Each row is a point on a landscape with many valleys, with its height.
From any point a ball takes the steepest step (drop divided by distance) to one of its 2 nearest points. It stops when none of these is lower. Distance is the straight distance between rows; heights are no part of it.
niv: [+0.96, +3.07, +0.32, -1.91, -1.68, +2.29, -0.99, -2.40, -0.59, -3.46, -0.43, -0.52, -0.74, -1.64, -1.05, +4.27, -2.50, +1.12, -3.27, +2.96, +3.25, -1.44]  height 582
vof: [+0.13, -2.91, +0.52, +0.32, -0.41, -0.41, +2.04, +0.26, +0.74, -0.56, -1.15, +2.19, +2.21, -1.20, +3.72, +0.04, -0.17, +0.49, +1.01, -2.17, -1.11, +3.99]  height 446
kame: [+2.84, +0.64, -3.44, +1.94, +3.89, +0.86, +1.62, +0.47, -1.21, -0.38, -0.21, +2.33, +3.32, +3.40, +0.99, -4.48, -0.90, +1.68, +0.44, +2.79, -1.70, +0.43]  height 342
pafeg: [+0.48, +1.83, -0.57, +1.70, +2.66, -0.55, -1.94, +2.09, +0.03, +1.56, -1.62, -2.63, -0.41, +1.36, -4.66, -0.36, -0.64, -2.52, +0.12, +0.26, +3.83, -1.67]  height 99
Navo: [+1.69, -0.48, +4.04, -0.10, -1.56, -2.76, +0.04, -0.08, +0.32, +0.92, -1.46, -0.03, +0.09, -0.07, +2.50, +3.38, -0.12, +0.07, -0.37, -1.85, -0.63, -0.13]  height 640
tebu: [+2.51, -0.09, +1.65, -2.64, -0.07, -0.56, -0.38, +0.56, -1.64, -2.12, -0.64, -1.32, +1.69, +0.07, -0.48, +1.75, -1.07, +1.28, -1.24, -0.73, -0.29, +0.13]  height 302
Repin: [-0.91, -2.74, -0.67, +1.01, -2.08, -1.31, +2.90, -0.26, +1.63, +0.46, +0.49, +3.36, +0.55, +0.14, +3.31, -1.84, +1.75, +1.41, +0.79, -1.61, -2.32, +1.59]  height 473
sef: [+0.14, -3.31, +0.46, -1.08, +1.86, -1.55, -0.12, +3.33, -2.42, +0.66, -1.25, -0.65, +2.37, -1.01, +0.80, -0.21, -0.23, -0.03, +1.91, -0.01, -2.89, +0.02]  height 403
sede: [+5.00, -0.88, -3.27, -0.99, -1.31, +1.92, +1.24, +2.28, -1.05, -0.39, -1.79, +2.10, +1.06, +0.92, +0.92, -3.60, -1.59, +2.87, -3.26, +0.73, +1.60, +1.86]  height 240
lamil: [-0.64, +0.98, -2.63, +2.43, +2.27, +0.64, -0.56, +2.70, -1.03, +0.70, -1.90, -2.64, +1.89, -0.95, -4.14, -0.46, -1.02, -2.13, +0.83, +2.75, +3.95, -0.64]  height 196
tuk: [+1.04, +0.24, +2.21, -0.86, +4.04, +0.19, -2.54, -2.66, +1.35, -2.36, +3.69, -1.55, -2.80, +0.39, -3.79, +0.37, +1.28, +2.70, +0.16, +0.35, -0.56, -2.61]  height 569
dasu: [-1.81, -3.07, -4.16, -0.21, +1.96, +2.52, -0.28, +0.09, +0.27, -0.61, +0.25, -0.20, +1.90, -1.07, -0.11, -2.79, +1.82, -0.87, +1.24, +2.08, +0.22, +0.08]  height 479
tapun: [+1.73, +0.41, -1.07, -2.88, +1.86, -0.76, -1.87, +0.77, -0.78, -0.84, +0.24, +0.46, +1.56, +1.29, +0.05, -1.54, +0.03, +0.53, +0.39, +1.33, -2.38, -0.55]  height 262
zibis: [+6.22, +2.60, -1.02, -0.82, -1.69, -0.13, +1.25, +1.95, -1.39, +0.67, -2.57, +1.25, +1.33, +2.15, +0.86, -2.33, -1.65, +1.59, -2.49, -0.09, -0.44, +0.82]  height 188
zelik: [+0.32, +1.44, +1.16, +1.76, +4.16, +1.21, -0.45, -0.74, +1.01, +0.41, -0.21, -0.65, +0.61, +1.41, -3.15, -1.23, -1.61, -0.12, +2.81, -0.07, +4.29, +1.74]  height 318
Tomor: [-1.06, -0.09, +4.16, +2.65, +1.01, -0.49, +1.49, -0.82, -0.61, +1.34, -0.61, -0.28, -0.18, +0.78, +1.79, +2.01, -0.81, -0.93, +3.32, -2.39, +1.94, +4.00]  height 335
bol: [-0.82, -4.75, -2.75, -0.04, +0.37, -1.07, -0.57, +1.00, +2.38, +0.47, -0.22, +1.58, -1.28, +1.36, +0.44, -4.74, +0.59, +0.33, +0.26, -1.34, -0.50, +0.85]  height 405
gumos: [-1.61, -1.38, +0.28, +1.16, -2.76, -1.43, +0.93, +1.51, -0.17, +2.92, -1.89, -1.29, -1.62, -0.64, -0.35, +1.89, +2.14, -2.94, -0.80, -1.30, -0.36, -1.76]  height 361
lotom: [+0.33, -4.87, -3.11, -2.20, +2.22, +1.18, -1.62, +1.50, +1.48, -1.26, -0.55, +0.80, +1.17, +0.90, -0.12, -3.05, +0.76, -0.81, -0.71, +0.49, +0.59, +0.89]  height 450
tib: [+2.31, +0.37, -2.73, +0.30, -0.81, +1.66, -0.18, +0.42, +1.81, +0.68, -0.67, +2.62, -0.65, +3.00, -0.56, -2.79, +0.04, +0.64, -2.88, -1.05, +1.68, -1.09]  height 389
luno: [+1.59, -3.66, -2.84, -2.62, -1.88, -1.75, +0.39, +2.96, -0.84, +1.17, -0.79, +1.47, +0.79, -0.03, +2.03, -3.27, +1.06, +0.73, -1.14, -0.60, -2.85, +0.49]  height 338
lar: [-1.34, +0.99, +1.18, +1.66, -2.16, -1.32, +1.16, -0.71, +0.19, +1.95, -0.84, +0.62, -0.76, +0.28, +1.42, -0.21, +1.61, -0.54, +2.20, -2.00, -3.50, -1.03]  height 261
misap: [-0.04, +0.19, +3.86, +0.09, +3.44, -0.44, -0.35, -2.71, -0.09, -3.08, +5.41, -1.43, -1.56, -0.48, -1.73, +1.72, +1.10, +1.23, +1.87, +0.40, -0.72, -1.53]  height 587
dise: [+2.30, -3.07, -3.99, -0.51, -1.75, +0.68, +0.89, +3.31, -0.15, -0.21, -0.37, +1.21, +0.24, +1.12, +1.30, -2.50, +0.04, +0.73, -2.95, +0.12, +0.48, +1.00]  height 291
zoluz: [-3.60, -1.97, -1.09, +3.18, -1.66, -0.49, +2.18, +0.73, -1.30, +0.76, +0.19, +1.49, +0.48, -1.74, +2.53, -1.04, +0.37, -0.79, +1.53, -0.02, +0.65, +2.09]  height 397
Nati: [-0.31, -4.12, -2.57, -3.82, -3.80, +1.56, -0.01, -1.91, +2.50, -1.41, -1.10, +1.21, +1.06, -1.32, +2.43, +1.31, +1.39, +0.24, -3.28, -0.18, +0.85, +1.34]  height 386
popun: [-1.57, -0.02, +4.22, -0.74, +0.57, -2.45, -0.55, -1.97, -0.47, -2.52, +3.71, -0.87, -2.36, +0.13, -1.46, +0.27, +1.62, +1.88, +1.64, -2.17, -3.40, -1.54]  height 606
tek: [+4.30, -1.52, +2.79, -4.14, +2.67, -1.97, -1.68, +2.46, +0.18, -2.25, +1.38, -1.20, +0.95, +0.73, -0.16, +0.85, -1.73, +1.08, -0.95, -1.29, -1.10, +0.75]  height 336
deta: [+3.24, +2.50, -0.09, +0.51, -1.67, -0.92, +1.61, +2.18, -1.89, +1.05, -2.31, +0.59, +1.56, +0.35, -0.46, +0.29, -1.59, +0.74, -0.83, +0.25, +1.40, +0.68]  height 236
Vuma: [+0.24, +0.15, -3.25, +0.58, -1.23, +0.91, +0.19, +1.30, -2.49, +0.27, -1.33, -0.32, +0.23, -1.11, -0.19, -0.27, -0.96, -1.87, -1.48, +2.13, +1.95, +0.21]  height 455
Pib: [-5.67, +2.78, +1.91, +0.83, +1.43, +0.03, -0.37, -2.95, +1.11, -2.78, +2.95, -2.21, -2.49, -4.45, +0.14, +2.71, +0.55, -0.54, -0.10, +2.27, +1.15, -0.43]  height 632
nizog: [+2.54, +1.08, +1.21, -2.09, +1.20, +0.49, -1.91, +0.09, +1.97, -1.15, -0.78, -0.38, +0.38, +0.52, -2.35, +1.51, -0.58, -0.19, -0.75, -1.53, +2.19, -0.09]  height 260
kori: [-0.51, -2.77, -2.23, -0.97, -0.38, -1.91, +1.84, +2.87, -2.32, +1.56, -1.17, +0.12, +1.55, -0.04, +2.50, -1.63, +1.91, -1.28, +1.33, -0.82, -3.69, -1.26]  height 373
Zav: [-1.04, -1.00, +1.53, +1.34, -0.79, -1.35, -0.02, +1.24, +1.56, +3.91, -1.56, -0.91, -2.91, +1.76, -0.85, -0.48, +1.33, -2.32, -1.12, -2.07, +0.93, -0.18]  height 308
Suv: [+0.23, +0.51, +0.48, +0.60, -2.60, -0.75, +0.88, +0.52, -0.98, +0.31, -1.52, +0.98, +1.47, -0.65, +0.97, +3.55, +0.01, -1.25, -0.18, -1.55, +0.00, +1.79]  height 651
tozu: [-3.46, -2.97, +1.09, +0.15, -1.61, +0.77, -0.07, -3.15, +1.26, +1.35, -0.67, +0.25, -1.25, -1.86, +2.04, +2.23, +2.98, -2.32, +0.79, -2.06, -1.64, -0.77]  height 205
zona: [-5.70, +2.34, +0.83, +0.05, +0.67, -1.03, +0.94, -3.22, +0.08, -0.87, +2.62, -0.61, -0.98, -4.36, +2.56, +1.98, +0.61, -2.87, -0.48, +0.54, +0.08, +1.18]  height 646
bupon: [+1.04, +1.68, +2.47, +2.13, +1.20, -0.80, +1.05, -0.12, -0.81, -0.75, -0.79, +0.33, +1.19, +0.17, -0.54, +2.44, -2.39, -0.44, +3.75, -1.19, +2.96, +4.37]  height 360
niz: [-0.84, +1.14, -2.64, +2.95, -3.11, -1.01, +2.70, +0.97, -2.22, +1.08, -0.38, +2.95, -0.25, -1.96, +2.32, -0.97, +0.87, -0.87, -0.16, +0.45, -1.07, +0.87]  height 392
ragi: [+1.01, -1.77, -1.69, +0.28, -0.02, -0.60, +1.47, +2.38, -2.69, +0.06, -1.88, -0.75, +1.84, -1.60, +1.38, -0.12, -0.17, -0.97, +0.29, -0.02, +0.78, +0.79]  height 431
rasu: [+0.54, +3.06, +1.85, -0.64, -1.17, -1.52, -0.64, -1.03, -1.88, -0.35, +2.43, +0.50, -1.32, +0.56, -0.89, +0.45, +0.91, +1.37, -0.28, -0.44, -3.68, -3.27]  height 639
Boza: [+2.34, -0.03, +0.19, -3.76, +0.40, -1.22, -2.39, +4.18, -1.88, +1.85, -1.02, -1.74, -0.66, -0.19, -0.48, +0.21, -0.58, -0.82, -1.88, +0.52, -1.82, -2.88]  height 526
mor: [-1.65, -2.22, -3.01, +1.72, -1.93, -0.72, +1.07, +0.61, +2.77, +2.56, -0.45, +2.11, -2.28, +2.07, -1.53, -4.33, +0.53, +1.88, -0.49, -2.67, +1.01, -0.25]  height 326
numu: [+2.27, +0.80, -3.14, +1.12, -3.24, +0.73, +2.53, +0.42, -0.59, +1.51, -0.90, +3.21, +1.00, +2.69, +0.61, -3.06, -0.18, +0.97, -2.46, -0.40, -0.19, -0.44]  height 347
fibu: [+0.89, +3.03, -0.78, -3.17, -2.85, +1.83, -0.02, -1.12, -1.88, -2.42, -0.37, -0.58, +0.20, -3.45, +1.87, +2.78, -1.87, +1.49, -3.55, +3.03, +1.63, +0.33]  height 568
tanit: [-3.17, -4.22, +1.08, +0.21, +0.00, +0.70, +2.08, -1.07, +1.24, +1.90, -0.55, +0.49, -1.24, -0.36, +2.69, -0.07, +1.73, -1.35, +1.73, -2.01, -0.61, +2.14]  height 258
debep: [-0.88, +0.49, -0.67, +0.44, +4.81, -1.00, -1.28, +1.69, -1.70, +0.06, +2.14, -1.49, +1.27, +0.09, -2.48, -1.05, +0.24, +0.85, +2.69, +1.99, -1.67, -2.53]  height 84
gil: [+3.40, -0.10, -2.20, -1.52, +2.01, +1.36, +0.63, +0.36, +0.84, -1.43, +0.44, +2.27, +3.27, +2.69, +1.74, -2.97, -0.88, +1.42, +1.06, +0.39, -2.31, +0.07]  height 305
rar: [-0.47, +0.36, -1.45, +2.56, +4.73, +1.54, -1.05, +0.07, +0.16, +1.19, +0.33, -2.54, +1.57, +0.25, -3.11, -2.30, -0.44, -1.67, +2.05, +2.33, +4.11, +0.82]  height 267
Semor: [-3.84, -0.62, -4.01, -0.43, +1.91, +3.93, -1.57, -2.53, +2.33, -1.88, +1.66, -0.19, +1.39, -2.14, +0.41, -2.24, +2.01, +0.51, +1.83, +2.90, +0.02, -0.95]  height 502
kebak: [-1.67, +2.43, +3.07, +3.09, -1.59, -1.96, +1.58, -0.14, -1.13, +2.46, -0.42, -0.62, -1.89, -0.77, -0.30, +1.91, -0.52, -1.21, +1.34, -2.24, -1.39, +0.64]  height 208
sib: [-1.51, +0.64, +3.84, +1.29, -0.07, -1.50, +0.16, -1.00, +1.08, +3.32, -0.49, -2.44, -2.17, +1.23, -2.25, +1.31, -0.19, -2.40, +1.54, -2.71, -0.97, -0.29]  height 263
Miza: [+2.96, +1.55, -1.78, +1.75, +3.13, -0.87, +0.16, +3.41, -1.53, +0.90, -0.38, +1.03, +2.52, +3.30, -1.01, -4.30, -1.37, -0.04, +0.99, +0.90, -1.31, +0.96]  height 376
Veva: [+0.41, -4.13, -2.28, -1.60, -1.55, +0.40, +0.87, -0.50, +1.68, -1.83, -0.27, +2.51, +2.34, +0.19, +2.92, +0.43, -0.01, +1.82, -1.63, -1.25, +1.00, +3.50]  height 416
kabi: [+0.89, +1.40, -0.18, +1.80, -1.31, +1.22, +0.21, -1.56, +2.13, +1.73, -0.99, +1.22, -0.48, +2.09, -2.13, -0.22, +0.12, -0.31, -2.01, -0.24, +2.85, -0.36]  height 429
fudig: [-3.23, -3.10, -1.01, +1.58, -2.63, -1.54, +0.92, +0.67, +2.34, +3.95, -1.23, +0.09, -3.61, +1.99, -0.59, -2.06, +0.37, -0.44, -1.70, -2.56, +1.19, +0.23]  height 209
dipit: [-0.76, -0.69, +0.17, -1.26, +3.12, -0.33, -2.67, +0.44, +0.42, -0.53, +0.35, -2.15, -0.55, +0.65, -1.33, -1.10, +0.81, -0.40, +1.43, -0.38, -2.33, -1.43]  height 198
pekiv: [-0.66, +1.15, -0.81, +2.47, +4.26, -0.53, +0.37, +1.80, -2.49, -0.69, +1.91, -1.31, +2.93, +0.65, -0.01, -0.95, -1.86, +1.54, +3.46, +3.37, -0.06, +0.09]  height 195
pebul: [+2.44, +2.87, +0.32, +1.43, -3.02, -0.36, +0.78, +1.04, +0.08, +1.55, -1.14, +2.42, -0.89, +2.00, +0.45, -1.70, +0.16, +0.82, -0.94, -2.06, -1.50, -1.31]  height 388
Miz: [+1.64, +4.45, +2.60, +0.06, -3.05, -0.70, +0.45, -0.79, -0.48, -0.54, +1.01, +1.08, -1.85, +1.22, -1.08, +2.08, -0.60, +2.65, -2.55, -0.55, -1.99, -2.71]  height 654
vutim: [-3.16, -1.68, +3.36, +1.56, -0.42, +0.39, +2.00, -3.50, +0.79, +3.44, +0.40, -0.66, -1.04, +1.06, +2.56, +0.66, +0.17, -1.12, +3.72, -2.19, +0.41, +3.44]  height 303
suda: [-2.55, -0.56, -0.81, +1.87, -4.58, -0.60, +1.59, -0.06, +0.84, +2.34, -0.67, +1.95, -1.68, -1.94, +1.02, +1.17, +2.22, -1.94, -1.84, -0.32, -0.95, -1.19]  height 350
Zutiv: [+0.54, -0.50, +3.58, -0.83, +2.59, -0.44, -0.57, -2.35, +1.06, -0.54, -0.22, -0.80, -0.12, +0.87, -0.58, +0.52, -0.30, +0.29, +3.51, -2.57, -0.93, -0.11]  height 616
ros: [-3.77, +1.09, -0.63, +1.94, +1.49, +0.14, -0.40, -1.17, -0.99, -1.51, +1.76, -1.43, +0.24, -2.84, +1.18, -0.40, +0.09, -0.16, +2.71, +2.36, -1.56, -0.68]  height 321
Bubut: [+0.07, +0.33, +2.94, +1.18, +0.39, -2.31, -0.01, +0.68, -2.30, -1.49, +2.87, +0.21, -0.93, -0.60, +0.18, +2.36, +0.43, +1.67, +1.23, -0.67, -3.17, -1.22]  height 623
Gumov: [+1.77, -0.90, +5.06, -1.91, +4.09, -1.31, -2.39, +1.84, +2.02, -0.26, +0.81, -3.41, -2.16, +1.25, -2.60, +1.48, -2.38, -2.74, -0.14, -1.46, +0.64, -0.06]  height 585
boto: [-0.95, +0.81, +0.42, -1.03, +2.79, +2.26, -2.39, -2.61, +0.01, -4.91, +3.47, -1.85, -0.35, -0.17, -2.35, +0.84, +1.11, +3.28, +0.68, +2.67, -1.00, -2.90]  height 544
kadu: [-0.22, -0.23, -1.25, -0.17, -3.39, +1.29, +1.02, -1.46, +2.30, -0.24, +0.20, +3.64, +0.51, +0.78, +1.58, -0.91, +0.91, +1.13, -0.52, -0.16, -1.34, +0.50]  height 497
mes: [-2.92, -1.68, +0.83, -0.49, -2.81, +0.33, -0.26, -3.62, +2.46, +2.86, -1.95, -0.39, -2.05, -0.46, +2.23, +3.66, +2.77, -1.72, -0.52, -0.76, +1.69, +0.67]  height 257
Gasem: [+0.11, +2.16, +0.38, -0.82, +1.89, +1.23, -1.76, -2.26, +0.80, -4.14, +1.43, -2.09, -0.81, -1.17, -2.65, +4.09, -0.92, +2.19, -1.26, +2.75, +3.71, -1.39]  height 601
Kape: [-0.03, +1.52, -0.11, +2.35, -1.73, +0.58, +0.83, -2.85, +2.22, +2.49, -0.61, +1.77, -1.76, +1.54, -0.83, +1.95, +0.51, -0.87, -0.67, +0.05, +5.56, +3.35]  height 457
megim: [+1.84, +2.11, -1.11, -4.03, -0.37, +0.65, -1.92, +2.41, -2.59, +1.82, -0.91, -1.03, -1.47, +1.02, -0.11, -1.64, -0.55, +1.70, -3.01, +1.45, -2.33, -3.34]  height 504
sotu: [-0.95, +2.11, -0.66, -0.53, -2.92, +2.53, -0.63, -3.42, +1.31, -1.28, +0.25, +1.47, +0.82, -1.01, +0.47, +0.14, +1.44, +0.64, -0.26, +0.95, +0.04, -0.68]  height 515
melar: [+0.25, +0.67, -2.18, -2.41, -2.76, +0.66, -1.03, +0.56, -2.59, +0.97, -1.13, -0.28, -0.42, -1.02, -0.03, -0.49, +0.15, -0.57, -1.53, +2.26, -0.72, -2.97]  height 480
Vopig: [-0.46, -0.73, -2.67, -2.25, +0.55, +1.73, -0.40, -0.55, -1.83, -3.44, +0.42, -0.95, +1.94, -2.70, +1.19, -0.14, +0.38, -0.22, +0.76, +2.76, -0.10, -2.24]  height 541
Pezak: [-0.48, +5.40, -1.86, +0.34, -2.58, +1.94, +0.87, -2.38, -0.80, -1.77, +0.33, +2.08, +0.46, -1.02, +1.73, +0.28, -1.51, +0.64, -2.02, +2.16, +0.20, -0.85]  height 531
goreg: [-2.38, +2.89, +1.07, +0.80, +0.40, +0.57, -0.13, -2.46, -0.15, -3.09, +2.33, -2.78, -1.74, -3.26, -2.06, +4.40, -0.58, -0.17, -1.30, +1.96, +2.67, -0.69]  height 617
suz: [+0.67, -1.58, +2.54, -1.57, +0.86, -2.42, -1.78, +4.50, -1.10, +0.77, -0.45, -3.24, -0.58, -0.94, -2.12, +2.18, -1.17, -0.46, -2.00, -0.06, -0.18, -2.01]  height 549
sed: [+1.31, -1.92, +3.29, -2.39, +3.38, -1.89, -4.11, +3.72, -0.24, -0.67, +0.09, -3.09, -1.22, +0.10, -1.85, +1.12, -1.71, -1.65, -0.28, -2.02, -2.30, -1.16]  height 570
tiso: [+0.84, -1.03, +5.82, -1.08, +2.72, -0.62, -1.56, -1.37, +1.96, +0.40, +1.19, -2.39, -2.26, +2.54, -1.88, +2.73, -0.13, -0.73, +1.69, -2.87, +0.59, -0.03]  height 602
Bevi: [+2.13, +0.93, +0.98, +0.08, +2.31, -0.75, -2.47, +2.34, +1.66, +0.58, +0.07, -0.33, -0.21, +1.58, -3.12, -1.85, -1.89, -1.79, -1.49, -0.59, +3.10, +0.65]  height 199
manu: [+1.57, -0.54, -1.45, -4.38, -1.88, +2.75, -0.66, -0.42, -2.05, -3.17, -0.65, -0.91, +0.46, -2.54, +1.23, +1.85, -0.44, +1.33, -1.28, +3.18, -0.53, -0.82]  height 555
Sitot: [+1.41, -0.22, +4.65, -0.40, +0.26, -1.26, +0.52, -0.77, +0.92, +1.51, -0.57, +0.31, +0.49, +1.18, +1.68, +0.98, -0.32, -0.11, +1.73, -3.59, -1.94, +1.85]  height 628
Lotas: [-3.74, -2.01, -0.17, +1.65, +1.00, -0.33, +0.61, +0.91, -1.98, -0.15, -0.17, -1.31, +1.00, -2.75, +2.14, +0.10, +0.11, -1.49, +2.94, +0.38, -1.86, +0.96]  height 362
Sidir: [+0.03, +4.01, -1.42, +2.24, -5.11, +1.62, +2.14, -1.83, +0.18, -0.65, +0.00, +2.23, -1.04, -0.53, +0.91, +0.93, -0.54, -0.49, -3.64, +1.41, +2.92, +0.43]  height 548
sepif: [-1.47, -0.67, +0.10, +0.94, -5.17, +0.88, +0.92, -2.40, +2.47, +1.49, -1.22, +1.95, -1.47, -0.75, +0.73, +3.18, +1.52, -1.27, -2.39, -0.91, +1.74, +0.87]  height 306
Bozef: [+1.75, +2.33, +0.29, +1.95, +0.74, -0.51, +0.64, +1.84, -0.22, +1.72, -0.03, +1.32, +0.37, +2.29, -1.53, -3.91, -0.82, -0.13, +0.07, -1.34, -1.55, +0.06]  height 407
Kosif: [-3.06, +0.22, -1.78, -2.13, +2.07, +3.03, -1.64, -2.56, +0.16, -4.00, +2.26, -1.06, +1.03, -2.05, -0.02, +0.40, +0.36, +1.86, +2.12, +3.00, -1.43, -2.11]  height 523
Bubon: [+3.20, +3.42, +1.61, +2.67, +1.52, -0.06, +0.82, -0.75, +0.90, -0.08, -0.10, +0.36, +0.67, +2.22, -2.14, -0.66, -2.46, +0.93, +2.51, -0.43, +3.15, +2.76]  height 353
Mup: [+0.56, -2.48, -0.78, -2.18, -3.00, +0.46, -0.90, -0.98, +1.13, +1.14, -1.51, +0.87, +0.29, -0.22, +0.33, +2.45, +1.28, -0.35, -2.82, -0.26, +1.93, +0.20]  height 352
duv: [-3.09, +2.10, -2.39, +2.92, +3.25, +0.90, +0.48, -0.18, -0.55, -0.70, +1.96, -1.51, +2.24, -1.29, +0.37, -2.96, -0.28, +0.88, +4.46, +3.12, -2.02, +1.09]  height 269

For each start below, name the point where the ball stops.
Pezak => tozu
Bozef => debep
megim => zibis
Navo => zibis
Suv => zibis

Call two points neighbours if one is among the 2 nearest of the other. Go from one point of each pair to the other, from neighbour to neighbour, staying as low as possible. Name the highest point that can't be avoided.
pafeg and tozu => bupon
fudig and kebak => Zav
tozu and debep => zoluz
